Points, in no order, along strands that fork, close into loops and pass close to each other.
In the rows, zero is written as 100.
Two points are linked if the straight distance between their rows is under 102. Some points are linked to none.
zarel: [111 115 139  68 103 111 145 149 171  85  67 108 135  87 113  99 128  87
  95  92 144 112 113 108  72]
Mevag: [100  97 134  89 121 121  79 110 130  57  74 111 148 105 107  94  87  92
 136 127 103 107 161 148 136]
melig: [ 91  93  94 106 161  63 123 122 106 142  94 131  68  72  85 116 129  95
 101  94  86 105  79 134  79]
nivo: [131  82 123  85 101 116 131  90 163  85 149  89 154 110 101  73  78 133
 144 139 122  83 105 119 133]
gukug: [131  83 101 111  48 116  96  72 101 116 101  87  97  95 104 120  68  81
 111  86 111  75  97 107  82]
nek: [ 90 107  84 123  78  89  41  71  33 103  77 103  89 117  97 106  85  78
 113 104 119  83 101  92 121]
kides: [115 131  81 135  37 125  83  44  91  79 151  87 104 127 121  85  61  80
  80  92 146  49 121  93  85]
mafop: [103  79 102  91 128  91 123 127  92 107  49 120  89 112  91 109 118  87
  56  80 126 116  84 113  72]
Nidi: [113  99 122  92  58  84  63  93 107 102  71 105  98 128 119 143 107  46
 113  49 110  63  88  82  75]
tep: [ 67  93 119 120 150  20 107 119 116  93  69  93  48  76  77  85 168 145
  87  79  59 122  60  84  56]
fedel: [118 107 103 100  70 126 141  85 140  74 168  70 162 101 127  53  79 134
 135 133 139  69 100 109 111]
dul: [126  65 156 113 109  86 129  68 137 104  88 136 122 109 110 120  83  69
 115  73 119  84  79 110  88]
rofu: [ 26 102 114 116 106 101  59  85  51  94  69  56  57 103  56  87 110 109
  88  96  87  98  81  77 104]
Vido: [ 44  98  67  97 146 120  96 145  74  80  69 109  80 104  85  95 100 145
  64 124  61 143  91 100 122]
rades: [ 66 114  72 108 121 147 112 115  83 110  57 123  79 110  78  82  87  98
  41  98 120 134 110 101 118]
veluk: [108  78 131  71 120  88 117 135 111  63  62 146 148 109  95  81 100  87
  96 127 104 130  93 103  94]
tez: [136  77 124  75  54 119 125 101 109  82 119  80 141  83 104  81  89 113
 109 122 130 100 105  90  83]
basap: [ 64  98 116  97  90 107  51  91  72 115  90  47  60  88  62 116 121 118
  94  86  89  73  99  97  89]
Mipo: [ 23  72  98 109 118  42  99 106  47  71 105  57  80  92 103 100 125 147
 107 125  62 130  45  55 121]
Sones: [120 137 110 125  73 126 137  44 120 102 104  83 110  68  94  83  59  95
  98 102 190  96 138  75 139]
Tun: [ 45  72  73  98 116  16 105 125  63 100  84  99  78  90  96 109 125 128
  97 116  79 127  46  62 107]
Sobon: [127  98  86  77  84  35  96 119 117 120 117 119  72  86  78  94 119  92
 104  78  39  88  83  61  66]
siro: [108  78 114 104 109  95 121  85  74  99  48 127 114 122  97 110  94  76
  71  79 134 103  88 104 106]
gusu: [ 67 103  98  85 107 126 110 119 102 130  69  83  70  86  70  88 136 125
  63  86  71 114  89 105  83]
vosol: [108 115  81  66  35  86  63 122 109 114 113  37  82  95 100 120 124  99
 127  77 109  65 100  78  79]
gebe: [119 100 108 144 140 133 133  78 102 142  74 138  92  97 116 114 103  84
  90  81 124 108 107 149  92]
kif: [104 116 137 105  40 125 149  69 148  78 112  72 144  97 138 101  73 119
 111  84 145  62  84  75  95]
bitug: [113  65 167 121  96 115 128  45 159 112 107  98 131 123 111  99  69  90
 133  77 136  76  83 106 121]
Fepam: [ 97  90  76  89 102 108  75 104  21 103 160  57  80 110  95  86  92 114
  66 113 100 140 105  65 124]
Kisan: [ 50  91  84  85 178  55 113 176 110  86  88 109  67  92  93 105 134 130
  82 111  48 154  66  77  98]
Fam: [118  79  73 103  92  77 104  82  72 112  95 126  91  92  99 123  89 117
  96 108  74  83  72 114  98]
fuz: [107  98 114  99  74  61  71 104 116 129  71 104  68  99 102 126 122  62
 111  45  85  72  80  87  61]
Muzo: [ 81  71  89  91 152 112 107 118  58 136 110  65  66  78  75 100 112 112
  89 100  98 155  99 106 118]
vige: [ 67  83 108  99 165  42 106 113  90 130 107  92  56  73  62 120 134 104
 104  86  80  91  72 112  84]
pufe: [ 65 109  52  98 140 130  95 137  71  80  61 124  91 117  87  85  83 110
  70 125  92 149 119 110 144]
Pap: [133  81  82  87  58  82 106  80  90  85 163  80 128 126 111  77  94  66
 139 101 121  54  96 108  86]
bufe: [102 118  66  69 101 115  98 132  88  78  90 143 138 108 118  88 101  89
 104 128  60 112 124 126 114]
Tovi: [ 43 105  69 105 119  93 106  92  55  92  91 103  87 102  78  86 109 156
  62 125  57 108  71  89 121]
Sovo: [103 106  85 133 158 124 120 100  89 130  56 141 100  86 106  97 110  88
 101 106 110 125 116 152 118]
Zul: [102 101  89  82  72 129 114 107 112 137  91  76  82  75  82 111 119 122
  75  80  81  95  99 106  80]
fet: [ 88 121  65 125  71  97  18  92  44  98 115 108 100 128 120 102  98  81
 139 115  92  59  93 104  96]
pekef: [106 118 109  74  73 138 123 104 119  76 100 139 166 123 122  74 101  88
 101 116  92  91 115 113 108]
mabeg: [ 38  84 100 119 121  97 104 103  70 118  50  87  57 101  75  89 128 113
  64  79  90 115  65  98  86]
Roni: [118 106  98  49  88  97 144 157 138 113  77  85 107  82  94  93 134  90
  88  86 121 126 109  88  71]
Tes: [143  85 105  85  96 101 134  91 158  76 149 123 145 126 101  77  64  98
 136 132  91  81  89 129 111]
renos: [ 42  90  80 103 183  96  91 164  86  82  77  98  74  85 106 117 118 137
  90 124  62 161  88 119 118]
mula: [ 62 103 141 112 134  16  71 102 118  80  82  69  47  79  61 110 161 120
 123  75  48  77  71  77  62]
Ton: [ 90  93  87 139  75  61  73  69  94 115  84 125  78 111 127 146  76  70
 137  77  68  62  57  99  94]
Zal: [ 98 111  97  87 145  67 119 153 138 135  89 129  62  79  78  95 146  91
  80  77  76 115  97 106  54]
gude: [117  82 135 112  81 117 112  51  76  90  72 117 127 119  99  97  76  81
  79  84 144  95 108  91 112]
Salog: [119 142  72 100  80 120 119  71  97 110 121  87  92  76  72  79  69 105
  74 121 167 119 147  74 140]
Dap: [ 95 110  86  90  61 114  53  95  58 112 118  45  73  86  76 110  92 110
  83 105 128  89 123  74  97]
zif: [153  82 112 106 147 124 133  79 115  99  73 112 124 102  85  89 101  99
 123 120 134 111 138 128 143]
rovu: [148 114 108 149  97 139 115  23 122 110 100 129  87  96  94  91  46  87
  90 105 126 107 135  95 133]
Riku: [ 75  89 106 119 128  83 118 122  88 126  42 120  63 109 110  95 140  93
  60  63 101 125  61 109  53]
leli: [127 118  67 108  53 125 100  63  77  95 150  94 101 108  99  84  72 110
  66 112 130  71 126 100  90]
zedi: [113 120 107  94 120 132  86  93 112  52  91 112 155 124 105  67  87 101
 123 147 107 107 171 127 159]
kef: [114 100 110 127  61 103  80  38  52  92  94 114 120 130 115  86  73  65
 106  94 132  78 109  87 118]
sozat: [125  80 127 128 117  66 127  85 119 132  83 142  83  84 117 125  94  51
 117  68 107  93  75 117  64]
fazoz: [129  83  54  82  67  89  80  96  69 101 184  57 107 113 117  99  96  86
 130 100 106  69 106 105  93]
keku: [142 106  96  74  55  85 140 111 171 104 118 121 112 106 105  95  91  75
 109  85  78  77  86  86  69]
napim: [ 94 100  92  96  82  83  28 108 105 116 110  76  66 104  84 138  96  96
 147  92  62  51  74 108  85]
mavo: [144  80  79 118 160 103 118  89  77 115  77 119 104  87  89 103  99 104
 119 125 107 132 123 128 139]
budu: [137  98 115  85  92 103 139 124 179 106 100 140 116  83 101 108  86  66
 119  93  81  95  99 113  71]
dogal: [ 79 135 106 122  49 141  21  97 112 125  85  64  72 101 105 137  98  95
 117  77 102  65 106  88  86]
mis: [ 63  98  87 114  89  12  79  90  98 106  95 111  71  84  97 128 126 124
 118 101  53  59  49  80  89]
gurag: [ 48  85  66 114  97  41  91  91  42 113  70 106  86 101  99 103 112 106
 110 109  94 101  59  85 129]
kilal: [ 70 119  92 111  92 142 116  91  86 133  71  93  78  98  79  95  91  85
  42  74 147 123 115  91 107]
funa: [117  86  71  81 106 117 101 116  34  98 149  94 114 105 118  76  97 114
  82 127  76 150 101  81 116]
mepid: [107 109  57 117  80 108  84  66  42  92 134 126 101 105  99  69  79 118
  57 121  95  90 107  98  93]
fatom: [ 82 107  59 108 112  98  88  76  40  98 108 116  84 106  76  85  85 140
  47 127  92 104  99  91 122]
nodud: [ 90  95  84  49 141 121  91 182  99  95 110  84  95  97 107 117 113 104
  85 110  68 165 116 101 115]
vaga: [ 96 121 149 118  79 132 138  60 149  86 120  80 149 104 121  81  64 153
  98 104 166  65  96  81 136]
Vapo: [126 129  84 117  68 143 135  69 118  74 165  89 147  95 116  50  69 119
 110 135 146  84 132 101 121]
gegek: [106 119 133 124  94 152 150  94 121 117  74  90 112  78 127 105 103  91
  69  72 172 117 119 110  69]
nepuf: [106 117 107 144  54 142  73  39 109 101 112  83  95 128 137 148  38  55
 116  58 119  76 115  76 105]
seli: [102 121  87 111  50 117  19 112 125 114  98  83  79 129 114 139  86  74
 152  93  77  58  78 101  81]
nemuz: [138 102  87 143 101 137 108  53  99 116  86 144 101  79 101  96  55 103
  96 122  94 113 122 121 123]
Gule: [ 76 103  89  69 156  54 103 154  87  88 130 113  90  94 114 118 123 133
  81 122  28 143  65  70 122]
delik: [136 114 126 148  77 126 102  15 118 106 105  92  94  99  96  98  46  75
 106  87 165  89 141  78 134]
dimeb: [ 66 101  83 122  82  58  46  80  76 105  96  99  72  97 101 130 101 114
 141 102  53  50  58 103 102]
rofef: [ 51 105 135 110 111  96  38 112  91 125  68  54  53  95  77 113 149  94
 119  72  99  86  87 110  67]
zin: [106  95 115  69 135  89  80 148 122  62  84 113 125  88 111 121  96  68
 131 119  89 124 156 145 109]
busug: [ 72  83 113  81 153  66 107 101  87 101 110  76  67  78  64 125 137 141
  90  98  47  88  68 103  95]
Vugom: [143  76  94  86  99  82 121  98 100  66 142 142 148 113 118  75  85 103
 119 139  76  94  88 117  93]
tebok: [107 109 144 107  90 154 122  73 145  85  93 132 162 121 121  87  78 106
 101 108 113  92 120 112 132]
sede: [114  85 116 138 110 112 123  78 100 152  86 113  79  87 122 119 102  65
 107  62 116  99  90 136  64]
Mim: [122  75 141 122  60 114 115  40 128 100 123  78 133 123 109  81  61  87
 147 100 138  69  94 101 127]
fiz: [117 120  71  62  62 139 114 127 112 108 101  80 103  85  95 104 116 140
  60 101  89 100 121 100  83]
debet: [ 85 146  93 113  29 127  60  84  89 116 100  62  82  88 101 125  82  84
  92  78 151  68 128  72 101]
tufo: [115 134 131 121  89 153 126  59 156  77 118 105 149 109 110  69  65 133
 105 130 144  81 138 100 151]
Bafop: [101 112 101  81 157  90  96 173 132  97  81 124  99  85 107 119 122  68
 107 107  98 125 143 153  76]
Dol: [108 111  73  54 115  70  99 159  97  76 104 147 123  99 113  97 115  91
 102 127  40 132 104  93  96]
Nug: [ 73  84 138  88 122  38  74  92  87  70 109  52  61  78  73 116 146 135
 122  90  32  88  63  73  84]
valim: [123  80 120 112  42  88 101  64 125  83 138  97 129 140 126  81  68  57
 146  92 104  57  71 102  82]
sep: [ 90 102 119 111 104  43  92 113 113 128  53 114  52 100  96  99 152  78
  79  34  83  99  71  82  50]
Des: [119 108 123  97 146  92 125 143 147 112  87 153 112  83 104 103 116  55
 116 100 107 114 118 140  67]
Rig: [100 116  96  84 118 149 110 139 121  87  68  97 120  87 101 109 104  95
  80 116 138 128 150 134 107]
Biz: [ 99 107  89  67 143  56 105 166 129 107  91 122  71  78  74  91 140 114
  77  92  40 140  91  69  77]
febut: [120 119  83  91  93 145 119  99  94  90  97  99 118  95  81  93  78 109
  66 124 143 120 142 100 127]
Sapo: [ 93 100 171 111 120 152 129  87 184  88  93 120 153 116 137 121  87 112
 106  82 128  91 117 121 112]
Zat: [ 88 102  79  70 151 131 101 164 106 106  85  94  96  89  93 116 116  98
  86 109 106 143 136 138 104]
mede: [121 101  74  72 102  36 123 129  94  92 110 157 110  91  98  92 110  88
  98 115  53 104  80  70  81]
bigo: [104 107 159  90 111 134 132 115 162  83  62 136 139 111 132 117 112  82
  83  78 119 109 113 121  76]
komub: [ 96  77  91  63  98  68  84 121  54 109 124  71  78  93  96  94 127 123
  91  98  48 129  70  66  90]
Bozef: [113 100  76  55 113 137  90 160  69  77 132  85 117 109 126 101  99 118
  66 129  73 166 122  89 117]
Mos: [107 128 108 151  39 132  89  25 115  74 152  85 116 138 140  94  38  68
 109  80 144  63 119  76 107]
pir: [113  91  43 117  88  78  44  87  51  92 162  85  92 126 121  92  98  78
 143 104  88  53  91 120  91]
zoz: [ 75  75 100  94 128  99  69  94  32 123 129  45  64  89  74 109 100 115
  98 101  89 130  97  81 137]
rini: [ 21  83 111 112 117  72  68  92  39  71  84  51  71  92  71  93 116 129
 109 116  68 109  63  70 109]
peze: [124 102  66  52  59 102 112 125  84  91 122  83 108 119 100  82 132 122
  62  95  88  95  97  84  72]
zupip: [128 100  97  79  44  62  76 112 134 126  99  74  69  89  91 110 123  90
 123  55  74  76  90  77  63]
zoso: [136 101  99  77 111 133  96 110 107  52 152 103 163 111 123  76  90 118
 124 153  99 113 147 125 129]
mem: [146  88  73  99 101 108 117  65  58  98 135 105 126 105  96  66  86  93
 123 125 107 105 121 101 136]

A fork is a point with three links, a tip a point with one. Leave the first point through the second and follow the links. Name the first fork or tip that comes.
fet / nek | Riku
nemuz / rovu | Zat
tep / mula | Kisan
pir / fazoz | zif
nepuf / Mos | Vido
Tovi / fatom | nepuf

A piece is all that can be reached along the links. How many separate loops has the piece of each point below (a circle has one, a figure eight two, a Y none), and how many tips (points with one link)?
kides | loops 0, tips 4
Pap | loops 0, tips 11
budu | loops 0, tips 4

Name the points in between on the shortest way along the links from the first point to the second, in order.
kef / zarel | gude siro mafop Riku sep fuz zupip Sobon mede Dol bufe pekef tebok Sapo bigo
sede / rofu | sozat dul bitug Mim valim Pap fazoz pir fet nek kef gude siro mafop Riku mabeg
gude / Ton | siro mafop Riku mabeg rofu basap Dap debet dogal seli napim dimeb
pufe / tep | Vido renos Kisan Biz Zal melig vige busug Nug mula
Bafop / zoz | Zat nodud Bozef funa Fepam
Des / rovu | Bafop Zat Rig febut Salog Sones delik
